Each row is a point on a tangle of strands that fork, close into loops and nearly touch. The rows are in no order.
In the rows, 128 means zero.
Two points are linked if the straight distance between their rows is under 130. Some points are linked to none.
z_358: [ 73 100 141 168  70 124 168 122 119 162 113 145 135 141 129 101 125 193
  98 140 139  75 128  85 132  89  88 202]
z_768: [154 158 143  68 152 135 101  97 116 153  87  81 198 113 187 118 111 152
 155  72 139 125 132 182  76 170 174 103]
z_819: [109 118 109 110 176 115 148  73  98 180 152 162 156 139 141 115 183 130
 106  99  88  85 175  86 106 145 139 167]
z_956: [112 113 115 103 181 152 112 103 129 104 135 180 113 119 139 145 151  95
  99  90 106 137 140 125 105 170 136 119]
z_755: [ 59  91 135 149 117 142 142 131 171  93  72 181 116  95 104 139 115  89
  98 146 122 105  88 103 148  77  84 158]
z_912: [125 101 141 116  50 114 177 136 160 105  86  91 117 143 128  69 143 180
 160 161 188  91  79 126 194  72 112 156]
z_850: [149  81 109 114 184 109 108 139 166 118 111 117  47 141 118 127 128  92
 135 159 166 145 146  86 171  96 101 154]
z_661: [161 190 150 108  97 152 122 125 115 158  96  68 156 107  75 136 111 155
 158 133 110 162 110 140 101 104 172 116]
z_631: [ 65  81  87  81 151 160 127 119 154 113 110 121 124 135 161 148 121 166
 103  94 137  73 158  99 110 126 114 168]
z_723: [142 191 113 156  77 133 130 142 156 132 136 125 181 151  95 193 124 163
 155 119 133 154 112 120 148 162 158 106]
z_491: [110 146 128 167 150 148 132 138 152 109 124 155 164 101 127 170  87 104
 125  99 137 158 149 119 111 104 151 113]
z_354: [136 101  83 137 165 140  96 137 145 139 148  74  67 128  97 158 122  90
 150 132 141 128 132  77 145  97 101 151]
z_196: [ 95 147 124  68 127 167 105 170 181  89  79 145  97 146 125 191 100 191
 115 173 114 160 158 127 123 107 143 149]
z_547: [116 135 130 120 109 152 140 144 173 102 109 163 110 147  69 161 137 175
 115 156 201 165 104  81 186 141 125 150]
z_621: [123 141 175 100 119 210  95 157 134  49 155 163  94 154  87 167 145 165
 104 142 142 198  84 156 126 178 116 123]
z_68: [113 122 120 125 146 130 163 138 147 148 104  78 147 109 154 124  61 162
 150 108 185 129 198  77 116  45 153 162]
z_66: [ 79 140  95 123 166 152 135 141 188  95 109 109 159  84 130 179  81  82
 133  94 119 152 155  91 135  89 156  99]
z_362: [126 130 102 172 144 142 143 125 112 159 166  71 168 126 144 150  99 123
 152  85 165 110 153  79 124 112 128 141]
z_767: [117  86  79  99 166  90 117 121 135 137 135 129 113 135 191 130 130  93
 142 107  87  91 172 117 114 128 115 125]
z_377: [132 119 148 118 139 206 104 148 158  42 126 182 109 122  97 159 102 117
  97 133 171 203 105 144 135 161 132 136]
z_313: [145 143 152 106 119  81 153  88 100 166 121 168 160 133 162  67 175 146
 133 127  96 115 145 167 106 146 141 115]
z_528: [136 122 110 111 200 164 141 126 153  94 147  94 147  94 104 140 113  45
 129  76 192 151 142  87 155 140 149  98]
z_317: [127 117  74 103 170 166  98 130 102 155 176  71 112 160 107 183 145 143
 128  97 148 119 152  67 130 181 130 156]
z_704: [147 159 157  99  94 139  78 137  91 136 128  66 121 107 112 108 145 100
 136 129  64 116  63 196  85 146 123  78]
z_422: [160 190 119 116  87 115  96 129 133 153 135 103 165 144 107 190 140 153
 162 119  73 167 108 158 124 168 175  87]
z_20: [114 106  91 157 131 142 103 130  95 121 155  49 112 108 127 118 110  78
 155  89 121  73  93 109 114 121  93 116]
z_564: [ 75 101  90 120 220 141 127 131 168  95 151 101 148  81 176 143  87  65
 129  75 132 146 159  90 119  94 154 100]
z_641: [126 149 199  98 100 178 117 173 101 100 149 133  73 163 101 136 141 199
  98 178 107 182  78 162 123 154  98 125]
z_110: [130 150 186 129  83 145 119 177  80 136 147 109  96 140 108 113 119 203
 101 181  98 144  93 179 116 127 100 113]
z_330: [142 140 157 107 126 147  92 134  81 102 149 120 118 121 148 106 151 127
 116 122 103 116  90 180  82 185 117  96]
z_608: [121 118 112 115 145 119 132 131 153 146 107  91 120 106 141 119 106 119
 160 118 130 126 175 117 125  62 148 139]
z_50: [132 169  95 173 106 141 126 129 132 141 144  74 172 126 104 164 107 115
 167  94 131 118 117 115 135 138 139 109]
z_176: [131 178 127 101 110 156 113 119 120 121 114  87 201 117 148 173  85 141
 141  66 147 138 116 162  88 173 168 100]
z_553: [161 142 143  76 142 150 144 114 127  99 106  93 149 120 113  98 139 116
 147 104 188 135 123 145 126 153 157 110]
z_979: [113  94  91 115 158 103 153 103 161 121 110 158 137 137 155 123 150  93
 146  95 148 100 162 107 152 138 130 132]
z_427: [206 147 113 173 143  87 104 132  91 172 190 116 124 143 140 139 133 108
 160 138 114 156 142 152 123 151 148 105]
z_181: [142 146 169 120  82 119 103 157  93 139 130  76 109 108 117 101 116 149
 117 168  62 122  84 202  96 104 128  99]
z_206: [153 156 115 139 129 156 134 124 125  98 136  98 206 108 147 160  96  90
 149  42 179 137 111 149 116 186 162  88]
z_133: [147 127 139 137 183 159 144 101 139 121 144 145 131 106  89 130 131  64
 123 110 169 173 136  77 153 141 156 119]
z_320: [136  99 137 119 116 111 141 129 112  98 109 130 127 121 180  72 125 143
 110 134 146  81 137 184 103 113 112 129]
z_868: [170 111 132 157 137  55 127 113  96 177 151 135 105 116 165  71 142  94
 141 154  83 114 153 161 116 106 123 114]
z_811: [104 108 140 160 146 133 114 127 118 127 139 173 101 144  91 136 166 101
  87 150 119 129  92 106 136 161  78 155]
z_805: [132 122 128 219 115 109 162 143 117 136 139 153 143 113 129 118  77 118
 124 127 184 131 129  99 144  84 110 135]
z_47: [121 139 152 146 136 116 141  89 139 127 101 171 122  92  83 102 165  68
 113 143  73 136 113 113 139 101 133 115]
z_589: [131 113  93 157  91 106 116 131 118 140 133  67 107 117 151  95 119  92
 155 118 101  75 109 148 142 108 111 110]
z_533: [100 116 110 129  73  92  97 159 127 162 135  90  82 150 128 124 132 157
 129 171  42  88 116 128 147 110  91 146]
z_170: [175 139 167 112 113  84 129 148  97 158 123 161 134 124 171  99 109 196
 115 175  92 154 154 214  85 120 153 107]
z_247: [110 127 100 103 107  92  96 150 130 172 120  94  96 128 155 128 113 173
 126 171  45 111 181 131 113  88 127 151]
z_881: [ 86  79  98 151 101 115 117 130 133  96 125 115  94 132 141 106 168  88
 130 119 131  53  74 117 156 134  57 137]
z_874: [ 66  88 112 147 117 133 136 119 137 137 121 119 135 139 152 135 117 141
 103 110 128  71 148  81 126  99  89 176]
z_513: [221 159 132 146 168 117 122 115  96 174 165  79 147 133 106 130 141  90
 172 115 164 168 143 123 138 167 174 104]
z_856: [151 142 124 195  97 109 114 175 129 121 163 169 120 151 133 172  93 157
 124 166 133 161 115 157 139 140 128 114]
z_525: [106 126 137  78 152 132 144  77 142 118  75 186 116 128  93  95 189  86
 118 140  94 132 124 115 140 139 139 126]
z_953: [127 102 113 135  91  68 150 140 148 112 110 152 135 125 201 100 104 118
 127 140 103  95 147 195 124 109 129 100]
z_544: [139 122 137  82 189 147 118 121 107 120 121 108 183 107 209 131  83 137
 132  74 160 124 168 175  62 149 159 108]
z_277: [ 62 135 139 109  97 147 156 134 155 116  74 163 166 108 155 145  75 169
 106 122 109 117 164 119  97  83 147 147]
z_201: [152 104 127  90 196 149 113 110  72 103 176 160 110 137 161 115 169  96
 101  96 142 108 128 140 107 217 125 131]
z_732: [116 123 137 103 119  77 162  84 126 136 104 199 138 158 138  78 210 118
 121 139  77 101 133 141 144 148 117 122]
z_860: [153 131 145  89 118 165 146 162 173  70  87 139 104 119  85 130 118 152
 136 160 234 180 101 113 178 115 145 143]
z_686: [108 123 111  87 203 146 130 119 127 135 142 101 163  96 171 143 102 100
 128  77 141 121 178 110  87 124 154 121]
z_879: [113  89  98 143  90  63 157 131 164 126 118 165 117 150 178  97 131 133
 131 161 111  91 144 148 165 118 102 144]
z_236: [184 196 163  89 111 143 108 116 127 157 110  97 168 115  89 143 126 145
 152 134  93 193 102 174 110 155 188  87]
z_918: [ 95 126 121 117 161 183 100 116 109 103 132  83 103  82 111 138 107  66
 124  94 129 101 109 114  85 116 112 117]
z_846: [102 168 165 119 107 149 154 118  92 136 149 149 157 159 110 123 170 194
 100 130 129 130 111 136 111 180 119 131]
z_665: [155 144 142 163 132 106 110 105 138 150 121 130  98 109  61 127 151  64
 143 153  97 158 107 106 154 100 126 108]
z_926: [ 89 117 139 122  73  94 159 104 158 130  99 169 125 158 105  93 197 134
 122 164  80 100  87 131 175 123  97 124]
z_259: [148 118  94 220 130 115 164 122 126 156 172 133 162 142 126 147 104 137
 143 102 202 121 151  69 158 118 120 147]
z_335: [196 118 154 148 175 163 127 110  98 106 174 143 134 130  86 107 151  81
 112 109 186 174 115 107 145 182 145 123]
z_116: [183 136 113 147 122  67 112 123 112 186 153 106 104 134 129 113 160 117
 161 151  60 133 157 133 136 118 150 117]
z_428: [ 85 123 161 124  93 130 137 130 166  92  78 176 104 125  98 112 148 118
 104 172 106 118  76 151 152 111  93 126]
z_184: [168 154 152 144 120 106 124 136 126 153 123 171 138  99 164 135  72 159
 129 148 105 161 161 174  99  94 160 106]
z_714: [162 102 144 136 135 116 142 126 104  89 137 164 106 138 153  87 145 109
 104 130 175 118 105 164 132 147 104 121]
z_464: [109  67 109 127 198 113 135 113 155 125 138 157  98 142 137 124 156  89
 119 126 164 121 146  80 160 135 103 167]
z_579: [106 130 114  79 114 117 122 166 153 132  95 146 101 139 133 157 112 187
 116 177  80 139 169 144 110  99 149 146]
z_880: [113  99  96 132 139  76 123 105 112 165 158 150 129 153 170 116 158 124
 132 117  61  76 161 111 127 137 117 147]
z_902: [174 157 128 193 116 128  82 172 131 135 169 152  95 134  99 181 100 124
 137 175 105 213 124 140 146 129 144 110]
z_22: [143 140 167  43 146 145 158  95 128 130  68  97 160  90 124  69 124 124
 130 111 160 136 143 147 104  96 176 126]
z_175: [109 166 168 177  78 111 157 127  91 160 153 154 139 164  92 112 163 193
 112 156 104 126 100 128 144 137 103 138]
z_618: [ 70 113 101  75 149 167 118 146 183  92  94 119 108 146 134 180  99 167
 127 125 160 120 159  88 126 103 121 168]
z_152: [109  95 101 153  82  64 114 127 114 184 170 101 107 167 147 104 161 133
 137 141  58  70 124 112 150 121  81 159]
z_42: [ 94 132 161 186  71  88 170 114  98 188 137 176 153 157 122  98 141 206
  95 156 121 105 131 105 137 108 103 174]
z_301: [176 115 149 105 173 113 118 110  76 112 154 159 109 122 164  81 154  99
 119 126 134 126 127 175  97 173 126  97]
z_567: [185 150 149 191 132 112 107 141 125 145 150 149  75 107  58 133 126  95
 134 181 102 198 112 119 144  92 139 119]
z_730: [138 178 140 113 118 145 173  88 120 145 109 143 207 141 109 132 160 136
 132  86 151 141 121 126 134 184 174 110]
z_638: [101  99 133 148 130 153 109 122  91 109 143 109  82 130  79 114 175  91
 102 129 131  95  61 100 132 145  59 135]
z_310: [ 70 148 143 147  66 154 132 140 126 112 101 143 177  96 141 144  81 153
  94 116  89 101 110 165  90 106 124 126]
z_688: [138 134 124 137  62 115 151 133 143 124 101  82 144 137 123 104 118 163
 155 138 164 110  98 146 159  97 120 132]
z_150: [136 121 128 171 120  92 157 108 129 149 122 129 145 112 147  98  99 112
 137 132 129 111 149 107 120  65 133 136]
z_260: [138 143 125 156 148 117 121 154 156 100 132 159 156  93 178 168  59 105
 131 126 121 174 161 163  98 113 162  92]
z_678: [138 120 129  72 145 138 129 145 180 111  82 102  72 132  78 131 136 126
 153 173 189 167 140  88 174  85 129 154]
z_325: [111 152 154 106 135 142 140  88  82 159 127 162 162 129 119 108 169 152
 100 104  96 108 148 125  93 155 140 148]
z_499: [176 104 148 143 151 140 149 105  95  98 149 137 113 141  99  68 171  80
 121 120 199 120  89 127 155 175 112 120]
z_521: [104 105  93 173  97  49 116 155 169 139 138 180 106 179 154 159 135 161
 127 173 107 116 130 134 173 135  84 151]
z_102: [160 131 154 140 136 153 127 139  93 136 149 128 111 122 103 115 110 144
 125 145 163 149 143 116 108 113 133 132]
z_848: [120 131 119 157  65 117 117 171 137 115 119 125 120 128 124 152  92 147
 125 160 121 130  96 163 145 109 110 105]
z_656: [ 94 150 131 133 109 134 153 142 150 161  96 130 160 112 143 154  71 195
 133 121 129 140 199  94 103  61 157 158]
z_705: [106 121 146 143 152 168 102 114 113  94 157 202 105 139 108 148 163  89
  94 115 111 156  85 133 133 199 105 123]
z_728: [150 141 184  62 148 133 155 101 120 134  70 161 155  93 146  82 109 143
 124 137 120 142 150 173  83  93 164 115]
z_481: [121  94  99 200  75  96 122 151 125 121 147  96 100 153 143 114 127 115
 146 147 147  75  87 131 173 115  73 131]
z_369: [ 99 115  88  97 142 166 133 122 130 119 152 102 129 165 126 160 146 156
 118  99 170  91 144  77 131 182 114 175]
z_576: [150 108  84 107 171 141  72 152 116 156 169  68  55 161 121 156 155 129
 146 140 120 121 139  87 132 145 112 159]
z_568: [171 148 111 106 141 150 129 124 144  84 134  98 165 137 124 161 141  95
 159  86 185 151 112 136 148 194 159  85]

A piece is two or more points that can be reached from each other along the links. Count, over all rows, the pieces, the separate loops (a circle has one, a figure eight two, a Y none), the forks (points with three links) and the tips (points with one).
pieces -> 5
loops -> 2
forks -> 7
tips -> 13

A tip is a point with one link. Name the tips that can be reached along the links from each point below, in the order of the rows.
z_362 -> z_661, z_310
z_427 -> z_868, z_513
z_811 -> z_377, z_528, z_918, z_521
z_768 -> z_170, z_728
z_874 -> z_755, z_912, z_547
